Points on a hilly landscape, in no order, each with its height.
A climber steps from a point to the highest of its 3 nearest points, and stops where none of them is higher. Distance is the straight distance between rows; heights are no part of it.
K901 (h 6.75): [115 154  71  97  81 145 144 128 106 168 150 125 196 166 159 135  96 155
 101 148  90 104 132 165]
K388 (h 5.50): [140 121 134 114 155 122 117 110 139 109 135 103 161 118 113 160 113 140
 145 156 114 120  91 113]
K207 (h 5.24): [141 127 108 118  90 154 120 145 149 122 116 174 103  93 195  82 146  85
 121  95 132 177 180 137]
K387 (h 4.87): [ 85 105  76 139 104 105 171 115 154 171 135 160 145 148 122 124 133 187
 125 123  91 133 145 148]
K962 (h 6.18): [173 131 127 144 176 121 101 138  79  61  86 156 135  98 116 139  80  61
 143 121 141 128  91  99]
K235 (h 7.02): [172 162 100 122 124 143 140 120  86 134 129  59 166 145 143 142  97 121
 122 193 125 133  88 106]
K849 (h 5.07): [139 107 157 140 163 117 106  98 161 151 147 106 140 131  95 151 124 177
 133 146 111  89 123 134]
K842 (h 6.92): [141 163 121 106 110 150  83 151 114 120 110 177 176 107 154 116 123  56
 117 105 149 166 141 173]
K924 (h 3.54): [141  96 175 135 152 156 101 107 136  83 109 126  52  91 102 127 150 123
 103 142 160  99 128  88]
K516 (h 5.23): [115 103 153 135 133 125 129 111 153 136 136 111 105 117  83 139 139 167
 151 149 133 127 121  99]
K719 (h 7.83): [ 46 117 108 171 131 103 185 126 158 171 127 138 106 147  97 163 116 197
 169 124 107 107 143  94]
K631 (h 4.51): [139 120 104 139  99 124 139 157 166 103 110 159 120  78 109 132 130  81
 151 141 132 181 143 140]
K749 (h 3.83): [ 69 124  53 152  97 130 172 137 139 182 141 171 169 153 167 136  94 218
  94 151  78 119 167 179]
K747 (h 4.95): [148 106  92 119 125 111 129 136 125 118 126 139 164 100 127 141 123 114
 127 160 114 144 118 134]
K786 (h 6.97): [130 197  95  77  50 175 138 117  91 142 133 119 177 150 163 135  89 154
 121 184 115 136 159 162]
K248 (h 7.24): [121 146 101  92  94 123 123 158 181 108 113 173 165 120 142 139 112 111
 123 157 132 189 151 178]
K554 (h 6.94): [159 192 130  95 120 148 115 168 136 111  82 143 165 126 131 155  88  27
 133 164 153 148 116 155]
K242 (h 7.99): [177 119 194 161 162 125 104 140  96  61 100  77 107 144  94 132 141 112
  68 127 158  51 110 128]
K570 (h 3.05): [149 110 102 148 145 156  97  90 125 105 108 151  82 103 168  77 118  91
 130 101 134 140 166  79]
K257 (h 5.52): [135 119  91 110 108 128 122 123 125 157 145 124 176 118 147 138 138 126
 113 127  99 141 124 171]
K412 (h 4.80): [128 109 163 134 141 154 100 106 127 112 108 133  57 113 152  88 127 111
 137 116 164 120 137  45]
K369 (h 4.31): [ 94 114 137 150 152 107 143 120 157 153 133 133 136 155 112 166  86 215
 145 166  96  89 137 110]
K655 (h 3.51): [116  96 168 139 143 157 121 117 131 130 114 122  45 140 156  86 155 127
 127 123 150  99 128  78]
K156 (h 1.89): [165  80 196 163 148 134 125 119 146  80 113  93  83 138  90 133 163 162
 106 132 136  68 162 139]
K822 (h 6.65): [183 140 103 125 146 125 107 146  91  96  90 161 155  97 151 117 120  54
 133 114 121 148 135 126]
K200 (h 4.21): [112 117  72 114 121 108 145 127 145 151 136 162 173 149 130 153 101 161
 136 164  80 128 131 142]
K259 (h 6.23): [157 120 155 138 155 114  93 119  97  87 102 121 136 105  97 152  97 102
 125 137 143  93  80  98]
K354 (h 6.78): [138  94 131 138 139 133 131 113 124 115 103 145  78  87 134 106 139 109
 165 136 149 142 125  77]
K34 (h 6.77): [159 144 167 148 181 135  99 129  96 125 124  77 145 130  99 153 123 121
  92 117 133  88  81 119]
K670 (h 5.99): [151 130 165 121 181 110 116 118 132 134 126  86 154 123 108 147 128 144
 116 129 114 101  91 118]
K614 (h 2.32): [123 127 171 157 134 108 160 103 173 170 154 114 104 142 103 117 155 205
 136 101 105 104 166 142]
K592 (h 3.81): [ 72 120  98 116  84 130 164 161 169 150 150 154  97 157 202  75 193 114
 148  69 120 185 157 154]
K699 (h 7.18): [147 177  86  82 103 138 152 133  83 140 142 115 176 148 143 155  94 136
 139 180 107 136 105 126]
K507 (h 5.03): [113 125  87 125  85 111 145 138 159 156 146 151 117 115 137 113 159 138
 130 107 127 194 162 141]
K675 (h 4.45): [ 57 150  95 104  90 101 209 164 168 146 141 176 110 145 131 150 144 141
 159  78 114 186 151 161]
K894 (h 6.68): [186 181  89  83 146 152  78 120 104 105 114 170 145 142 170  98 105  40
  93  56 137 152 165 136]
K562 (h 6.31): [177 172  92 141 117 148  88 124  54 148 106 138 164 112 154 114 138  63
  87  85 146 151 142 148]
K334 (h 6.17): [169 139 163 126 190 143  48 122  84  65 105 141  80 137 120  93 105 112
  77 100 176  56 107  85]
K359 (h 6.33): [ 77 121  85 149 118  90 196 119 137 163 160 141 110 152 122 124 147 169
 167 107 108 150 146 114]
K266 (h 6.76): [155 124 176 161 185 125  87 131 100  80 105 123  94 115  99 131 118 119
  93 124 162  70  91 108]
K411 (h 7.79): [ 88 118 140 161 127 116 159 139 155 121 113 130  78 176  74 183 124 208
 144 158 119  70 145  96]
K173 (h 4.23): [ 70 120  53 150 105 108 186 142 149 161 125 184 149 149 155 152  95 200
 120 165  82 120 153 134]
K929 (h 4.73): [154 120 142 145 167 117  89 106 102 134 138  99 146  99 141 104 136 116
 110 100 114 121 101 140]
K349 (h 4.44): [ 96 118 165 150 136 121 146  92 160 161 184 100  63 177 160  82 177 187
 156  85 114  96 138 124]
K489 (h 4.07): [ 79  92 168 115 136 102 149 129 135  97 153 122  58 114 101 116 151 129
 190 119 147 135 106  93]
K42 (h 6.43): [118 135 113 116  70 124 127 137 179 127 133 162 147  94 149 108 148 112
 121 105 140 198 165 166]
K863 (h 4.56): [131 108 109 136 131 130 122 106 116 187 155 106 176 138 135 113 145 154
 111 122  83 133 134 179]
K403 (h 4.71): [149 115 111 109 128 121 128 169 149  82  97 153 160 100 120 143 110  61
 143 155 121 157 105 145]
K816 (h 5.66): [171 136 163 161 174 124  78 112  87 128 131 100 142 122 138 123 125 104
  99  80 123  96 113 133]
K445 (h 2.73): [ 80  95 161 122 137 121 133 116 132 119 139 116  54 131 149  75 154 120
 178 119 142 122 121  87]
K302 (h 5.28): [ 83 111  95 127 107  92 197 149 137 136 145 139 113 148 107 143 152 133
 169 112 110 187 142 123]
K212 (h 1.78): [121 112 110 149 121 117 129  93 149 163 169 126 103 111 138 101 171 156
 134 128 115 158 140 126]
K977 (h 6.93): [163 143 112 115 142 138 113 131  91 119 122 110 181 125 125 148 114  75
 122 139 131 139  85 122]
K74 (h 4.98): [ 48 100 160 126 137  85 165 132 144 107 160 138  68 160  81 139 156 172
 194 101 131 100 113 118]
K294 (h 3.84): [ 92 120  70  98  89 125 152 137 154 144 137 166 195 145 132 148 131 167
 110 143  93 146 152 168]
K504 (h 4.27): [136 129 112 138 145 122 140 128 126 146 150 121 161 156 134 167  88 179
 144 175  81  85 105 129]
K672 (h 6.10): [157 123 105 148 135 134  81 128 103 111 131 162 150  93 159 109 134 103
 120 110 120 143 121 140]
K968 (h 4.70): [ 76 109 123 122 123  81 186 132 140 106 130 139  78 121  97 126 147 115
 191 117 126 156 117  94]
K615 (h 6.80): [136 166 137 120  94 150 101 157 169 125 109 174 154  86 136 127 101  71
 124 112 146 184 150 193]
K551 (h 3.07): [160 133 128 141 143 140 111 117  82 186 138  83 180 110 160 114 147 110
  94 103  96 129 116 163]
K33 (h 6.82): [ 96 111 108 114  96 104 171 150 143 138 151 148  99 123 151  88 158 117
 171  80 119 183 144 126]
K561 (h 6.26): [130 100 167 124 151 121 118 117 161  96 132 108 108 116  77 174 139 161
 124 157 140  92 122 100]
K378 (h 6.09): [156 113 149 112 186 132  74  91  86  54  94 158  78 107 118 119  82  94
 112 122 173  99 127  71]
K474 (h 2.72): [154 145  93 124  98 155 132 118  76 186 118  78 193 118 131 113 143  94
  69 113 130 146 126 157]
K791 (h 6.86): [ 87  79 199 104 142 138 127 149 138 108 133 106  40 172 136  94 172 144
 163 113 155  87 123 113]
K131 (h 4.26): [ 98 103 150 136 129 100 162  95 157 138 154 115  87 124 107 121 155 174
 152 112 120 124 139 105]
K495 (h 5.39): [115 109 154 102 142 125 123 133 155  82 107 125 106  88  67 161 103 125
 157 167 144 127 103  77]
K113 (h 5.96): [139 140 152 110 157 123 109 148 104  66 100 100 160 111 104 160  79  91
 144 183 156  99  48  81]
K256 (h 3.75): [162 118 164 147 160 120 111 106 120 171 151  80 168 128 140 125 134 135
 105 125 112 117 112 158]
K966 (h 4.01): [ 96 107  75 139  76 128 162 116 159 175 163 149 134 117 133 101 180 171
 115  95 110 171 161 154]
K286 (h 4.74): [124  93  89 132 116 114 140 124 154 138 144 134 142 115 117 138 140 145
 142 144 118 149 136 138]
K716 (h 2.01): [118 106 194 157 124 112 168 118 154 135 146  97  56 187  91 137 189 199
 143  94 115  87 186 135]
K564 (h 1.36): [ 85 100 163 135 153 133 127 128 142 145 130 120  63 141 194  62 168 120
 165  92 141 140 136  88]
K365 (h 5.77): [ 95  88 200 137 123 136 136 140 154 141 158  95  41 183 134  89 183 172
 151  97 133  95 131 125]
K547 (h 3.14): [122 110 164 153 147 132 130 110 166 135 158 102  77 134 121 104 170 179
 122 113 118 113 143 126]
K185 (h 6.98): [158 191 109 109  91 167 124 147  85 132  86 123 185 120 138 142 118  40
  89 144 173 166 120 135]
K578 (h 6.79): [169 157 124 126 118 153  91 143 118  94  97 194 150  96 135 126  99  53
 116  99 132 159 152 149]
K745 (h 5.95): [154 127 111 133 125 153  89 137  97 148 143 148 168 101 175  99 159  81
 100  86 123 134 134 179]
K140 (h 7.89): [121  95  80 124  89 136 106 107 124 173 148 146 149 115 159  95 170 142
  91 105  98 163 157 190]
K767 (h 7.12): [139 160 102 108  96 152 112 157 102 140 118 128 184 131 141 137 114  70
 122 142 138 151 119 158]
K874 (h 7.40): [138 178  89  86  83 149 138 138  79 167 136  86 184 144 153 145 109 111
 106 169 124 138 128 156]
K278 (h 6.49): [178 147 112 148 163 141  85 117  64 115 106 133 156 114 137 102 110  56
 118  93 135 127 125 107]
K111 (h 8.27): [ 77 118 162 183 136 111 175 135 163 177 131 137  85 166  83 165 134 228
 157 124 121  77 155 114]
K577 (h 3.34): [ 58 162  69 100  87 128 154 163 134 154 140 179 175 167 166 126  96 183
 117 149  96 123 164 179]
K685 (h 6.81): [177 173 115 158 149 136 119 120  87 138 103  46 163 127 122 143 100 104
  70 155 148 125  69  98]
K704 (h 7.01): [165 164 102 101 101 131 137 161  99 117 107 115 196 140 141 155 108  65
 124 171 136 165 106 136]
K725 (h 3.85): [103  92 180 130 132 146 142 133 143 103 132 102  49 133  90 142 167 155
 150 134 162 101 130  97]
K711 (h 6.87): [141 232 138 101 100 171 112 141 122 137 108 134 167 119 141 149  68  37
 102 160 177 177 112 173]
K202 (h 6.32): [173 133 139 140 171 134  86 122  68  87 107 152 118 103 133  95  95  80
 123 108 135 115 109  90]
K190 (h 4.16): [ 92 122  78  94  93 109 181 134 182 121 129 156 138 129 113 153 127 144
 143 141 125 170 148 143]
K866 (h 6.96): [121 164 132  96  83 140 118 152 174 141 137 166 164 102 143 144 100  94
 128 141 150 183 130 205]
K47 (h 6.01): [152 105 140 120 157 127 112 130 120  66  90 158 108  74 109 124  90  83
 149 147 154 133 118  88]
K274 (h 5.56): [155 181 171  99 145 138 115 138  96  94 132  79 135 168 100 183 100 151
 124 177 140  70  77  87]
K85 (h 2.68): [183 133 192 153 172 127 111 122 139 120 139  81 136 141 115 129 153 163
  91 105 122  84 147 157]
K391 (h 4.28): [101  95 102 128 122 106 141 113 151 120 135 138 123 120 101 157 104 152
 170 176 113 133 123  92]
K742 (h 4.60): [ 63 115 177 132 123 112 165 118 152 131 148 112  66 161  83 142 151 182
 173  98 127  88 124 110]
K13 (h 7.49): [122 117 175 142 143 114 150 124 183 130 120 125 107 161  73 168 135 204
 121 142 126  73 158 121]
K989 (h 6.11): [153 158 167 146 171 132  93 156  96  90  97  73 131 137  74 153 113 102
  92 144 169  86  80  94]
K317 (h 0.21): [126  84 113 159 111 131 113 118 142 155 144 134  89 103 189  76 162 135
 127 114 114 145 141 124]
K761 (h 6.72): [104 154 110  65  74 127 135 149 147 143 128 138 205 134 144 136 114 117
 116 148 123 165 140 202]
K137 (h 5.57): [157 103 153 155 160 121  86 111 119 106 123 136 131  92 123 110 124 118
 119 117 133 112 108 112]
K661 (h 3.32): [103 105 122 139 122 106 143 104 147 138 138 114  89 109 133 113 145 130
 151 132 122 152 133 100]
K454 (h 6.89): [166 170 108 102 128 136 137 154  77 101 110  91 168 121 132 144  77  83
 139 183 166 133  73  87]
K583 (h 4.53): [ 86 118 154 115 118 109 158 123 149 123 151 123  72 137  78 149 148 160
 174 133 144 113 117  79]
K513 (h 6.74): [180 169 119  99 113 148  73 125 111 105 107 191 152 122 196  96 103  66
  93  71 152 162 168 164]
K665 (h 1.06): [127  86 114 158 147 110 141  76 161 191 165 110 130 141 130 104 148 195
 108  90  88 129 168 162]
K51 (h 4.46): [124 134 156 138 161 111 121 130 148 138 125 132 136 162 106 178  88 202
 132 174 102  65 120 124]
K167 (h 6.69): [176 153 106 165 144 147 113 121  60 148 110  89 168 122 121 116 119  85
  87 105 146 126  97 114]
K50 (h 7.11): [174 173  74 118  96 174 135 128  84 147 114  89 190 129 139 131 108  98
  75 191 161 156 110 135]
K192 (h 5.82): [ 66  87 196 102 127 117 143 136 134 102 164 127  33 166 114 112 179 166
 174 104 131  82 125 139]

Where does a climber stop that starts at each point below?
K445 -> K33
K173 -> K111
K564 -> K354

Call two points neighbours if one is among the 3 nearest of the other. Go from one point of each pair to the other, from neighbour to neighbour, staying as high as possible. Name the lowest point that can't be avoided.
K561, K354 -> K495
K34, K354 -> K47
K111, K33 -> K302
